Each row is a point on a tangle of strands that fork and nearly touch. The rows are in no order.
In the rows, zero is written as 128.
Two points are linked if the straight distance between their rows is under 129. Some points are linked to none.
Masu: [ 25 122 145 148  90  81 137 172 147 100 136  84 135 146 118 145 151 132
 164 146 198 130 139 123 111  99  70  87 129 105 104 164 107 105]
rusik: [120  74 118  82 155  91 123 161 131 104 174 162 162  88 115 171 149 140
  99  71  93 176 164 166 111 186 161 122 190  96 142 122 174 142]
Nim: [137 108  67 160 134  70 120  98 168 131 171 151 138  61  82 148 112 172
 130 102 123 121 176 129 174 158 162 104 178 124 135  97 170 196]
Lis: [139 137 111 139 143 192 129  56  51 126  97 154 121 145 159 142  73 102
 169 171 125  80 102  85 199  72  97 199 131 109 122 115  88 106]
fimud: [124  81 102 104 166 100 117 184 132 140 134 160 174  89 102 154 127 142
  93  89  79 156 174 167 162 164 140 123 186 116 163 120 168 130]
zavuf: [199  92 139 111 187 102 163  96 121 148 126 187 148  87  87 141 144 133
  91 114 100 144 150 159 172 165 188 141 168 128 134 112 187 167]
vubi: [ 63  97 151 100 106 115 127 141 111 123 109 127 103 175 154 146 121 137
 140 139 169 152  99 126  86 135  85 129  97 125  87 126 158  83]
bog: [137  93 116 130 147  61 134 146 125 161 145 115 173 125 105 138 134 128
  90 105 107 154 203 137 155 175 160 107 142  95  78 115 114 184]
Baz: [ 45 127 115 152  97 101 118 160 129 110 133  90 121 163 115 135 132 137
 142 160 184  98 131  86 142  91  85 101 133 116 110 137 111 119]
Nezi: [151 146 170 116 152 136 144 184 125 182  79 103 158 136 151 111 130  77
 102 145  54 148 136 140 126 136 123 101  66 105  86 104  96 100]
zodo: [146 167  89 166 100 139 106  97 149 148 162 101 125 106 138 114 133 145
 151 109 110 107 137 107 132 156 152 108 150 137 130 126  88 162]
pif: [ 94 148 124 169 102 105 113 123 127  97  79 124 124 166 153 125 100  76
 127 186 175 130 142 102 159  78  93 134 128  94  69 154  77 130]
dutul: [ 87 109 100 132 125  67 168 120 138 112 180 140 107  75  66 144 135 175
 145 117 192 108 164 100 138 163 150 100 153 122 132  86 174 203]
Riged: [ 37  45  96 117 153  65 151 197 117 128 145 115 163  97  77 153 124 195
 141 109 151  86 179 135 175 160 130  97 187  97 147 121 152 154]
lol: [ 61 117 149 125 119 109 162 168 129 160  52 119 147 121 120 146 158 162
 139 156 137 116 124 121 158 118  74 101 120 123 138 144 128 111]
peki: [128  82 125 130 157  71 124 169 189 111 134 141 117  77  95 128 133 154
  82  86 159 165 158 184 119 147 145  91 141 125 165 118 202 144]
Filop: [201 137 140  85 142 152 130  58 119 104 181 176  94 135 103 114 128  99
 136  79 115 134  97 142  83 138 179 162 151 138 158 153 168 118]
rediv: [159 155  80 153 161 190 135  95  80 123 159 146 120  86  99 114 121 152
 154 131  98  75  91  96 183 124 146 168 184 139 173 142 128 128]
rumu: [ 98 112 162 113 128  99 117 186 145  80 198  74 122 165 133 127 161 116
 112  98 172 163 133 145  72 117 135 113 108 139 112 167 123 104]
nubi: [130 117 146 116 118 122 128 164 156 141 119 134 118 149 139 134 123 146
  91  98 133 152 126 148  97 143 118  96  91 142 131 122 157 119]
Vifo: [ 95 112 140 140 157 105 100 209 115 134 135  12 127 165 114  95 123  96
 126 157 122 137 159 135 128 121  96 100  84 116  86 151  91  96]
Borip: [130 141 142 146 138 142 157 114  89 121  48 142 130 132 130 143 132 107
 117 197 135  86  97  79 179  59 119 162 133 124 140 142 100 133]
rom: [200 102 165 106 148 117 148 139 132 176  95 125 138 164 142 111 111 125
  86 114  95 160 137 155 119 176 166 105  80 133  94  88 142 142]
Bona: [205 173 138 150 112 135 140 124 195 152  78 137 133 116 138 101 145 131
  95 109 128 144 111 137 106 100 159 123 117 146 145 129 112 161]
Mas: [218 162 131 153 104 163 118  89 171 107 123 166 108 136 143 102 121 122
 126  94 124 140  76 157  96  99 161 162 143 151 161 151 163 111]
favim: [156 150 119 148 141 122 129  80 151 102 213 127 109 120  84 116 148 125
 119 117 147 105 147 103 140 155 181 123 149 155 136 118 119 191]
laf: [111 151 104  86 157 153  97 176  88 144 157  79 136 166 122 127  99  79
 112 157  84 126 166 135 150 114 129 127  98 124 119 103  80 114]
pozig: [100 152 124 124 128 103 130 172 131 105 162 125 157 110 114 132 203 122
 113 115 136 109 155 134 117 139 160 127 148 120 159 165 103 154]
tos: [169 127 132 119 169 118 139  67 119 102 158 171  86 106  59 106 148 126
 124 139 146  99  92 124 129 131 184 159 152 166 156 126 203 136]
nuzam: [ 64 107 165 125 139 111 153 170  90 129  52 126 157 134 151 171 153 126
 128 169 154 119 101 108 169  90  63 138 120 123 131 159 111  86]
rirul: [ 47  98 164 146 114  87 131 187 140 111  94  71 135 158 137 136 140 136
 140 147 201 155 137 143 120  80  65 116 113 131 110 189 101  90]
Des: [104 156  86 165 100 116 111 131 189 154 152 105 148 110 130 126 127 162
 147 118 112 105 161 107 145 159 134  69 146 118 134 113  95 170]
nidad: [168 142 164  56 151 163 144 112  68 139 159 124 121 169 117 119 141  70
 120 125  98 142 143 140 110 142 168 157 104 119 123 154 115 125]
rad: [ 98 157 127 133  91  81 150 119 154 110 188  93 118 120 135 122 179 133
 175 120 152 128 150 110  73 175 139  88 122  95  81 132 116 153]
pivo: [ 98 143 109 149 111 106 128 140 170  96 165 131  99  97 101 132 166 158
 129 126 185 123 130 114 119 120 122  98 130 157 149 118 145 157]
torer: [136 126 123  91 144 172 135  75  53 112 185 173 112 110 123 144 123 131
 166 117  83 107 103 112 112 165 164 187 151 139 141 121 154 108]
piled: [133 113 169 118 179 115 151 183 118 123  91 133 127 114 106 140 172 134
  82 149 146 146 114 143 150 112 120 131 113 158 187 155 152 121]
fuz: [155 146 121 107 142 141 115  88 101 114 206 116 108 138  86 121 142 105
 119 106 111 110 147 107 120 160 193 139 146 133 122 130 116 168]
levab: [184 153 137 117 137 212 131  78  87 161  98 142 142 118 187 143 111  89
 154 126  73 127 100 149 154  84 127 202 117 129 153 127  86  91]
Supir: [184 148 110 156 111 117 127 115 209 146 114 152 128  93 126 105 145 162
 120  91 130 147 132 147 115 142 157 104 125 154 148 115 146 173]
Lof: [ 91  96 164 110 107 103 151 149 150 149  98 122  95 155 143 148 127 178
 123 113 167 159 110 137  88 156  89  96  87 139 110 123 168 108]
sotez: [114 178  97 126 109 155 124 124  93  96 162 151 140 119 132 134 164 123
 146 130 123 101 126  97 117 113 139 166 176 113 152 174  97 124]
Gufi: [ 85  64 134 126 183 111 118 199 100 139 157  95 118 108  76 152 123 144
 100 140 122 124 138 127 164 148 127 115 148 161 162 115 162 130]
piva: [128 121 132 123 136 108 137 114 150  81 217 137  68 130 106 138 117 135
 109  97 162 156 108 125  76 132 163 110 139 150 133 105 173 125]
Nevo: [195 159 142 153 114 173 125  76 139 145  72 117 131 133 159 106 119 116
 138 117 114 125  82 117 114  86 123 177 115 140 114 128  95 132]
midar: [ 91 121 130 114 148 104 143 149  74  98 188 116 138 120  94 141 179 128
 127 130 142  94 150 100 123 148 162 135 157 115 145 152 118 144]
marut: [123 103 131 134 139 128 138 102 102 147 107 113  82 159  96 130 122 149
 114 163 148 106 102  96 135 137 136 124  94 167 112  90 153 162]
Doza: [ 87 142  74 151  94 121 143 121 154 136 114 162 115  65 108 142 148 205
 173 141 147 103 109 111 151 147 107 114 170 139 168 126 165 137]
viv: [169 119 116 136 118 171 127 112 140 202  67 139 156  99 157 124 113 164
 136 132  67 124 111 128 154 154 114 129 112 144 132  87 109 129]
Fifu: [155 133 111 141 145 114 147 121  96 167 129 127 155 100 101 129 151 139
 124 137 105  83 162  97 176 175 178 142 167 117 119 125 116 190]
Zepod: [168 118 145 146 114 198 104  18 104  90  80 175 130 146 196 113  36  70
 144 138 148 132 120 143 154  84 115 225 146 111 115 149  85 113]
Demav: [ 83  81 164 121 151  85 133 206 155 124 142  82 112  97  98 128 150 164
 110 111 179 148 144 162 121 129 115  92 112 156 163 165 136 125]
Bis: [151  99 129 120 171  85 148 130  82 140 142 140 156 108  82 152 149 119
  88 114 104 135 182 128 171 174 174 137 152 117 122 124 148 186]
sezen: [120 187 118 130 121 159 121 122  80 118 129 131 165 139 162 123 155  77
 156 148 104 108 139 114 128  88 122 173 141  91 134 171  60 102]
gubur: [ 73 151 109 124  89 119 119 150 118 168 101 110 152 139 137 121 137 146
 175 150  97 102 142 110 129 146  90  96 117  88 103 122 106 104]
dupim: [ 81 115 126 101 138 129  87 220 116 127 158  48 161 158 119 117 120  84
 114 140  91 132 168 145 129 121 117 104 117 117 124 133  87  96]
nekor: [132 168 111 159  68 145 110 103 174 155  59 142 137 123 173 126 122 156
 156 131 133 124 107 114 119 100  79 118 130 130 126 141  91 128]
kuve: [105 107 114 132  90  91 136 124 194 149 128 126 103 116 115 125 107 185
 128 107 168 135 143 136 115 163 117  63 102 143 121  81 164 178]
mavig: [192 147 169 118 118 143 156 104 114 105  87 145 126 213 183  98  86  59
 105 125 133 165 122 130  92  94 132 170  67 108  77 146 120  99]
sizal: [210 131 143 114 140 172 128  96 126 170 108 134 124 160 154 108  92 116
 118 108  68 144 111 135 128 155 161 142  91 146 114  82 125 146]
koli: [194 165 105 156 127 171 120  75 158 105 122 162 122  62 126  97 152 127
 136 115 123 126  81 156 113  89 141 159 170 156 178 169 155 119]
Kinek: [217 130 143 133 155 225 153  57 108 152 103 129 134  89 156 104 110 103
 144 111  85 108  90 157 156 101 140 198 141 152 156 123 109 104]
Zef: [119 128 152  91 158 138 143 193 100 172 102 141 195 118 144 145 148 107
  97 150  47 136 145 138 169 156 119 127 123 112 155 111 112 102]
Kovak: [172 179 138 127 130 157 130 124 110 147  87 118 148 155 169 100 103  47
 132 161  89 144 140 130 128  84 117 152  91  93  85 145  64  96]
bem: [102 122 174 134 127 112 113 168 132  73 114 123 118 174 165 142 116  90
  85 129 186 171 138 146 102  74 108 137 107 116 111 185 112 101]
Sava: [143 137 133 146 121 169 106  73 118  83  75 171 147 148 197 108  44  44
 126 170 144 143 144 124 155  85 122 184 124  76  95 154  49 115]
dadam: [181 120 153 118 140 191 124  55 100 103  72 189 126 158 174 139  68  61
 120 138 122 153  99 148 149  65 107 205 109 130 138 124 117  97]
Lefek: [153 171 128 154 109 104 127 122 176 164  90  97 135 151 134  97 136 124
 121 145 128 132 138 109 116 133 130  86  78 124  83 107  87 162]
misa: [148 162 153 114 121  94 140 147 126 123 153 101 124 152 135 102 187  91
 106 122 141 151 150 133  79 159 157 111  99 106 105 168 114 141]
Vulon: [ 85 148 153 134 111 108  99 159 159  63 179 118 128 171 155 136 136 110
 103 102 180 168 138 135  74  83 118 115 127 138 114 154 110  99]
Tini: [193 163 121 121 144 152 109 132 160 108 141 175 107 137 128 111 115 110
  99 109 102 153  87 172 111 112 158 133 141 150 165 131 192  98]
Nugu: [132 149  89 153 142 156 144 139 111 121  77 144 130 101 103 128 130 142
 128 168 128  68  91  86 193  85 123 145 151 145 172 122 128 142]
gade: [127  68 149  97 163  96 125 152 120  92 218 117  82 120  83 149 117 134
  86  96 133 166 125 145  80 159 172 111 136 139 129 118 182 126]
Gadu: [ 52 162  97 143  95 130  76 173 135 120 111  87 163 177 138 115  92  89
 139 166 132 116 155 113 145  73  83 115 125  93 102 135  70  88]
sema: [ 29 100 116 138 112  82 146 187 157 127 144  78 119 114  87 141 124 179
 152 125 191  85 151 124 158 133  99  65 148 129 156 129 122 146]
beki: [162 146 114 162  96 176 127  39 117 116  94 150 109 124 155 124 108 136
 161 128 145 121  92 107 120 102 111 176 145 153 119 132 119 141]
bune: [ 80 143  92 104 103 146 115 155  79 140 117 127 161 130 150 138 135 147
 172 152  92  83 132  93 146 147  91 138 144  85 130 131 105  92]
fede: [140 121 127 167  98 144 133  59 129 115  56 154 106 158 131 138  96 142
 141 164 161 127  84 104 143  87  84 153 116 154 118  98 146 145]
gikib: [ 94 158 123 139 126 141 132 169 116 141  48 118 176 138 155 145 112 101
 131 185 116 100 129  91 183  59  83 129 137  79 122 144  71  91]
povug: [127 118 159 106 161 138 136 197 114 121 113 105 122 145 120 128 159  93
  75 132 138 164 119 140 120  99 133 140 117 149 154 164 132  96]
deg: [190 117 140 128 116 192 133  15  89 126 129 141 104 127 144 113 131 135
 170 104 128 116  81 124 113 120 139 208 149 148 132 149 127 113]
ziku: [128 151 156 152  97 103 143 138 175 104  99 101 112 198 155 100 120 101
 112 138 182 150 119 117  99  90 101  97  71 120  61 157 105 124]
tuk: [158 154 127 153 114 169 121  43  78 124  96 115 122 169 146 115  80  85
 166 175 131  93 124  85 162  79 111 183 117 102  79 123  69 137]
zof: [ 92  36 153  98 146  69 128 207 149 147 137  92 184 105 122 144 149 147
 107  74 125 166 187 188 123 175 135  90 150 108 130 139 139 138]
Mana: [116 145 145 123  82 100 158  95 153 112 159 141  76 152 130 135 151 148
 154 116 206 138 113 109  58 129 131 115  94 132  96 123 151 156]
Rul: [148 138 158  99 141 120 127 130  90 139 145  92 123 177 129 104 133  79
 122 134 110 142 151 135 103 163 152 129  89 103  77 137 117 128]
labu: [ 57  84 111  98 121  69 130 164 122 126 175 111 153  97 102 152 142 176
 147 101 131 113 174 129 121 179 141  93 162  90 118 112 130 146]
kasa: [ 89  96 156  93 153 129 131 169  55 158 128  85 136 146 146 146 130 111
 140 173  88 118 134 117 156 164 100 115  76 101  91 110 124  87]
sasog: [116 125 136  94 147 122 143 141  72 117 144 138 120 135 113 150 162 128
 110 141 127 117 124 103 116 148 142 152 135 124 145 133 144 110]
kel: [185 105 119 110 146 165 130 105 130 159  98 166 130 121 160 129 107 151
 128 110  63 150  97 146 145 178 137 139 112 147 138  74 158 120]
fuf: [127 111  88 147 122  82 154  88 139 120 172 169  97  58  83 138 113 187
 158 114 149 110 148 125 126 183 159 122 172 135 123  75 198 192]
Zofuz: [ 51  57 116 118 170 101 123 214 107 135 135  95 147 114  93 148 113 179
 122 121 124  95 143 140 190 144 118  99 165 134 159 125 137 121]
Lesu: [118 110 151 111 152 151 140 108  74 116 110 142 104 165 126 148 122 112
 113 160 137 125  90 100 143 127 115 152 102 145 124 102 148 126]
vavim: [153 156 136 125 109 133 119  85  94 141 149  96 109 174 132  99 126  93
 150 158 127 125 136 104  96 147 137 121  81 110  67 125 106 130]
Giz: [141 130 123  95 101 164 116  94  94 143 120 163 122 154 183 144 111 132
 156 119 105 140  98 130  83 157 113 144  98 122 104 108 139  89]
Lumez: [110  89 130 110 150 120 112 172 127 151 123 117 131 121 106 143 114 147
  81 118 116 139 136 145 137 157 126 104 122 146 134 106 146 128]
pip: [120 166 135 138  94 133 105  80 125 104 184 115 101 178 151 116 124  98
 155 126 144 135 130 100  74 133 135 123 105 119  59 138 101 118]
meba: [108 142 112 140 107  85 142 117 208  88 184 160  91  56  94 124 137 173
 138 105 188 137 130 150 108 137 131  80 152 146 169 101 189 159]
vilag: [ 94  77 155 102 120  55 130 192 197 143 147  98 147 111 132 134 137 166
 111  69 152 168 188 191  98 174 134  62 114 112 123 146 137 143]
fefab: [191 154 108 149 147 171 134 104 132 133  94 180 139  74 153 109 146 141
 134 128  79 123  85 153 140 112 128 165 160 148 176 134 151 104]
gimog: [169 157 105 150 111 200 119 118 118 189  81 113 156  88 175 121 111 130
 150 135  65 102 123 117 155 118 110 144 135 117 132 118  62 113]
tevis: [165  94 133 101 130  81 146 139 144 116 168 147 137 123 121 148 150 125
  91  54 113 175 174 159  97 185 176 104 147  92 122 137 150 172]
gimo: [153 155  83 176  84 184  99  87 131 158 121  84 121  95 170 108 104 154
 160 129 107  93 111 103 140 131 113 138 142 131 119 139  65 135]
Veg: [151 170 143 128 133 177 104 112 112 115  69 143 162 137 179 124  67  48
 109 159 107 149 146 124 144  44 117 180 118  96 110 146  49 105]
kunu: [182 143 164  99 141 175 142  48  88 121  87 161 123 185 184 116  82  65
 151 133 118 135 114 123 108  95 134 200  83 117 101 128  99  91]
rim: [ 87 118 156 109 144 109 151 182 109 172  76 135 182 120 150 140 168 142
 119 151  93 109 137 140 144 159 104 105 108 114 137 142 115 102]
Ras: [173  76 157 102 146  91 148 167 135 160 124 128 133 141 134 146 130 131
  75  93 112 188 146 168 128 187 178 108 104 108 116 120 165 157]
tiga: [142 138 101  94 147 158 101 139  93 164 151 123 148 135 122 130 100 107
 122 134  61 113 156 120 147 152 144 125 120 129 135  97 112 127]
befot: [214 109 153 114 164 180 144  75 130 145 103 176 120 138 145 121 111 134
 138 126  65 131  66 165 132 139 126 175 110 173 160  54 180 124]
Rigu: [216 112 122 126 155  99 156  63 144 134 134 183 132  82  96 116 154 150
 124  91 121 143 139 153 120 175 198 153 155 134 137 117 182 196]
Seki: [176 144 160 129 107 113 158 124 149 117  94 131 106 204 170 110 120 111
 106 112 157 162 101 127  70 108 133 122  68 117  90 133 140 116]
zil: [ 82 139 101 152 108  93 103 179 152 175 125  88 176 127 111  98 131 150
 139 137  94  93 169 106 153 150 125  72 123 103  98 111  91 140]
zem: [110  89 115 142 137  66 122 161 213  98 195 140  98  62  84 132 113 166
 101  86 179 158 154 177 122 154 154  64 137 147 145  99 198 151]
dasam: [144 125  82 135 134 128 108 116 128 146 146 166 138  90 116 137 137 168
 127 120 100 122 120 130 126 167 155 127 155 139 142 109 160 143]
gini: [ 25 109 136 135  93  82 134 200 141 131 122  56 163 139 115 116 172 141
 171 136 143  98 155 139 119 137  92  71 116 104 109 150 108 116]
negin: [109 171 140 164  97  90 129 158 204 137 105  90 130 153 139  92 138 108
 113 151 162 145 137 131 111  99  95  69  79 119  86 149  82 136]
met: [124 140 123 119 116 142 100 112 147  97 207 116  89 179 120 142 106 109
 112 101 143 148 119 109  75 129 143 114 115 145 100 117 135 115]
tuga: [120 103  83 148 147  76 125 155 160 143 143 167 159  69  82 143 135 163
 104 101 101 129 176 151 176 157 155 109 190 115 165 110 175 162]
Raraz: [130 147  96 128 121 204 125  75  51 121 130 146 127 125 172 136  99 119
 167 144 109  88 118 101 155 109 112 192 154 114 137 143 102 100]
sipu: [206 127 113 154 123 108 142  66 178 122 136 160  97  83 112 116 138 164
 141 107 140 128 108 155 104 161 160 140 129 148 147  90 191 171]
ses: [163 102 107 145 140 147 109  84 138 138 101 136  98 132  85 111  99 141
 119 151 120 107  82 120 150 131 137 134 118 186 129  63 174 158]
Buki: [124 133  99 147 151 127 134 152 134 132  93 150 125  89  83 127 146 156
 109 160 128  93 110 120 184 115 120 118 151 153 174 108 168 141]
Mar: [150 153 146  76 134 161 125  91  84 100 176 160 103 165 135 126 131  91
 119 102 120 145 106 125  82 126 161 166 123 133 140 158 133  92]
Fab: [ 81  50 153 118 152  77 142 192 181 127 140 106 106  67  97 135 132 187
 122  90 168 161 141 194 124 146 114  77 138 144 184 149 180 122]
fom: [142 124 150 139 108 107 161  87 151  92 106 161  74 164 122 125 136 140
 119 119 206 145  87 127  98 105 124 126  98 165 128 118 180 144]
fipi: [ 33 125 101 134  78  95 149 156 172 155 115 122 150 113 100 133 133 190
 158 129 160  85 157 124 152 146  84  67 154 117 155 124 142 150]
lafo: [174 135 152 134 148 134 157  76 127 101 111 165  85 132  99 111 151 128
 124 136 150 130  72 119 110 100 142 155 127 157 145 121 188 136]
fetog: [151 148 148 100 149 167 139 160 110 164  93 158 168 127 162 150 138 104
  94 142  74 138 113 135 149 114 112 142 105 125 162 113 105  91]
defuf: [175 128 120  90 140 159 130  68  87 150 161 156 123 114 142 133 112 123
 150  85  72 133 129 133 108 196 170 165 149 119 127 120 136 138]
Ziz: [ 64 167  95 144  99 119 103 161 131 108 145  69 138 167 119 121 142 102
 150 164 138  96 153  87 145  96 103  96 132  97 110 140  84 120]
Tif: [240 133 164 150 128 198 147  63 147 167  67  96 133 139 180  93 104 127
 153 107  91 138  98 139 100 105 148 176  82 135 106 118  85 131]
Kenub: [176 128 103 159 145 184  96  48 124 110  91 146  89 136 114 118  76 132
 135 152  99 106  69 125 143  99 114 176 128 184 148  69 154 117]
vula: [105 107 157 138 159 108 133 179 105 158 107  43 116 149 106 102 132 112
  97 173 148 118 142 115 139 140 113 102  74 127  86 133 108 133]
les: [101 120 140 124 113  79 132 193 197 145 102 118 150 128 136 110 147 155
  95 100 149 140 156 155 106 141 116  68  96 123 127 140 112 126]
golo: [137 144  83  90 161 183 114 150  72 145 164 149 134 115 129 144 106 109
 127 148  51  95 125 120 187 129 128 161 142 122 172  92 122 102]
Pedi: [138 123 181 116 149 136 132 141  91  85 103 139 115 179 137 141 123  83
  72 124 177 171 108 137 113  74 128 167 116 140 134 171 138  91]
Busu: [115 159 127 145  88 107 136 113 152 129 116 128 115 121 113 134 168 157
 129 142 168 112 132 109 126 108 123 100 114 141 139 141 117 164]
Bapaz: [ 56  78 141 111 118  66 117 189 145 111 202  74 138 129 112 138 147 152
 136 108 156 130 178 141  84 173 134  82 129 105  97 121 117 134]
Riv: [195 134 139 125 114 181 135  32 130 112 165 151  98 102 126 100 145 142
 172  73 138 116  79 136  87 131 174 181 162 142 144 160 143 128]
nepif: [133 169 102 158  94 139 137  67 168  85 172 174  94  72 131 136 148 151
 178 111 171 131  92 127  89 100 140 154 172 144 153 146 160 135]
Nizil: [ 68  91 138 126 131  72 116 210 133 125 168  55 167 140 106 118 170 128
 149 127 125 124 169 156  99 165 123  92 116  87 100 145 113 111]
nege: [ 66 138 131 141  97 128  80 150 142 108 133 100 121 193 146 130  70  99
 117 147 146 150 143 123 123  81  71 104 106 121  95 124 103  85]
Luzal: [104 158  83 121 110 150 116 162 114 131 139 134 169  91 143 135 159 156
 162 123  87  96 135 113 132 148 124 135 174 112 163 155  95 108]
muz: [135 153 154 124 139 142 142 144 111 169  61 108 144 157 159  95 100  67
 122 175  77 142 133 111 132  99 101 122  52 103  69 108  90  90]
retag: [111 150 108 143 106 145  87 128 134  99 119 159 128 149 153 135 113 119
 114 124 129 152 117 115 111  87 107 128 128 138 149 138 119 101]
navi: [130 173 109 182 104 138 134  99 140 113 119 125 112 124 118 137 152 124
 144 148 179  97 110  78 155  79 131 124 145 137 138 149  85 179]
kuni: [179 124 115  89 144 142 117 126 107 149 151 144 138 129 123 124 116 110
 101  87  67 153 174 145 126 176 184 128 142 123 134 108 132 148]
Mer: [137 118 107 135  94  84 127 107 180 137 173 142 119 106 138 134 115 169
 145  88 140 153 158 126  87 187 158  82 130 123 109  87 154 181]
vafiz: [128 136 110 135  93 104 129  89 158 124 209 127 108 108 134 142 143 157
 170  98 144 122 149 105  70 194 165  99 143 111  92 111 122 179]
Gimar: [167 156 111 114 124 194 114  86  71 147 136 152 134 134 187 138 116 114
 158 115  81 132 117 135 125 119 118 175 133 125 133 134 115  85]
vatod: [ 77 135 138 144  93 129 139 138 119 122  51 154 167 134 169 160 136 121
 146 189 145 114 105  99 171  85  66 138 140  91 118 156  99  99]
maz: [146  93 181 102 168 150 163 117  69 165  94 133 130 157 144 146 136 112
 110 173  98 133  95 119 154 133 102 144  68 148 122  89 148 107]
nasod: [ 29  87 135 127 119  92 110 200 138  94 223  51 127 136  99 136 135 151
 155 120 175 108 143 120  96 132 118  97 153 129 118 129 119 120]
Pefa: [150 109 130 129 159 106 143 144 152 129  79 169 127  77  96 129 161 149
  95 147 142 122 107 156 155 118 122 112 130 161 182 115 193 135]
nemu: [ 88 132 145 126  83  72 153 135 146 123 137 100 102 152 127 116 166 142
 166 133 181 146 139 114  68 154 109  89  89 104  82 138 129 138]
vep: [126  94 176  85 160 127 149 158  86 160 114 118 128 158 156 140 128 128
 114 140  91 154 115 139 134 175  91 115  57 125 108 102 143  96]
zuf: [185 136 118 116 171 148 108 157 156 137 137 173 127 104 103 111 116 109
  80 122  78 163 121 180 144 125 156 123 152 146 168 109 183 114]
pusa: [ 56 146  97 135  74 117 128 137 178 152 106 151 129 109 115 142 125 186
 145 117 137 112 117 133 138 129  87  89 155 144 169 120 143 124]
dodak: [170 116 124 108 154 181 136  39  67 112 147 181  94 124 125 124 122 128
 171 136  98 100  78 119 138 135 132 195 145 157 148 113 174 105]
rutes: [121 135 132 151 131  94 133 151 145 154 135  71 122 151  95 110 136 125
  97 146 151 123 156 110 141 152 144  83  89 141  90 109 104 168]
zut: [157  83 129 102 187 111 106 176 134 134 148 140 133 107 100 135 102 113
  50 100  85 191 159 188 161 152 152 110 167 148 146 112 189 131]
vuvu: [191 150 134 123 158 184 132 138 134 164  81 179 164  89 155 133 137 103
 108 135  39 137 101 149 157 117 128 152 135 140 183 120 120  97]
mon: [ 70  78 169 130 138  93 113 218 164 116 118  46 132 145 116 128 142 156
 123 118 174 152 139 168 116 102  78  92 114 149 141 185  93 101]
Feg: [122 174 120 171 116 139 116  92  95 102 106 112 133 171 141 107 104  60
 148 180 149 106 133  73 153  85 122 162 127  91  88 154  63 133]
Gasos: [162 145  98 151 153 150 140  55 117 112 163 156  94  72  78 115 142 159
 163 131 124  75 103 108 145 130 154 156 180 151 148 118 161 147]
zamez: [196 143 111 156 146 150 121  49 134 133 152 125 102 115  80  97 124 142
 135 112 130  82 107 104 156 142 183 149 148 176 135 116 131 182]
difiz: [ 43  96 116 112 128 130  92 180 124  97 152 129 118 130 115 154 109 154
 118 117 135 141 118 139 108 108  98 113 150 147 151 135 156  76]
Ruzi: [123 175 111 156  85 150  82 109 151  87 132 139 144 150 172 133 105  96
 132 128 143 150 135 110 107  89 101 142 146 112 114 160  74 117]
Dem: [137 127 144 150 107 137 120  90 129 121  43 148 134 163 164 130  91 101
 120 176 153 135 115 106 149  71  93 149 105 123  81 122 101 130]
leva: [107 147  74 142  98 130 143  98 153 106 141 180 100  50 128 130 139 190
 169 125 142 120  98 135  98 139 121 122 173 138 168 117 195 130]
lov: [ 92 134 137  85 137 151 110 187  88 138 107 118 165 148 162 147 128  81
 113 148  92 139 128 143 153  91  81 140  97 111 143 137 100  65]
tor: [ 55 115 127 133 106  66 166 158 156 124 177  84 111  89  82 137 158 173
 151 132 212  94 169 106 149 151 132  81 130 125 136 109 133 195]
Rog: [ 83  69 138 113 162  93 133 193  81 177 125  84 159 132 117 141 122 138
 136 154  83 108 168 126 164 187 115  96 108 106  90 103 132 128]
foguk: [216 163 134 131 122 151 145  98 140 153 125 132 138 125 142  97 157 120
 121  96 105 142 125 147 100 141 171 143 126 127 135 155 108 148]
lagi: [112 140 123 119 127 158  99 150 113 125 107 122 142 166 155 142  92  91
 105 150 131 152 125 121 123  85  98 133  91 134 122 126 103  86]
lafug: [166 177 141 119 128 122 129 146 129 127 135 126 157 131 124 120 178 103
 107 120 107 128 156 133 103 148 167 117 130 119 131 164  90 150]
maki: [ 85 190 106 176  71 129  94 127 202 122 103 118 152 133 166 120 113 126
 147 128 140 127 128 115 121  90  78  94 137 117 105 150  71 106]
zava: [194 136 113 127 165 207 132  50  87 151 145 125 126  97 114  97 106 108
 153 117  84  79 105 119 180 111 140 203 159 146 168 150 110 119]
zipa: [ 88 130 121 126  73 140 107  92 112 125 111 153 105 176 177 158 100 133
 167 145 142 150 114 104  90 127  85 137 121 104  78 113 133  98]
Vol: [138 149 128 163 130 139 127  70 108  86  86 154 120 139 116 132 131  96
 113 159 172 108  97  80 162  55 129 174 148 139 145 170 101 151]
memad: [ 28  40 153 116 135  82 107 203 147 114 184  53 125 103  96 150 120 184
 178 106 161 122 142 160  96 138  97  97 150 140 147 155 125 107]
bafa: [138 125 136 131 169 109 112 131 138  67 191 148  70 108  87 133 147 125
  88 121 166 137 100 155  97 100 139 128 151 165 161 135 198 115]
Pavi: [ 74 130 102 132 112 133  95 137 121  77 149 162 102 126 120 152 115 133
 127 127 152 134 104 124 111  84 104 139 163 141 148 134 160  91]

A fork is a point with three links. Follow the links from the first point to the second and name the forks in between, in order.
kel, Ziz -> fimud > fetog > lagi
Ziz, Giz -> Masu > Bapaz > nubi
Rul, fuz -> deg > beki > Gimar > Gasos
zava, Ruzi -> Gimar > nubi > Bapaz > Masu > lagi > retag
fimud, lol -> fetog
vilag, laf -> nubi > Gimar > beki > deg > tiga

A fork is a point with three links, a tip a point with one. Leave the first point through the second and follow the links. Name the first fork or tip that comes.
fipi, sema -> fimud
negin, ziku -> Nezi
pivo, Busu -> rumu
bune, gubur -> kel
gimog, gimo -> sezen
Vulon, bem -> Masu
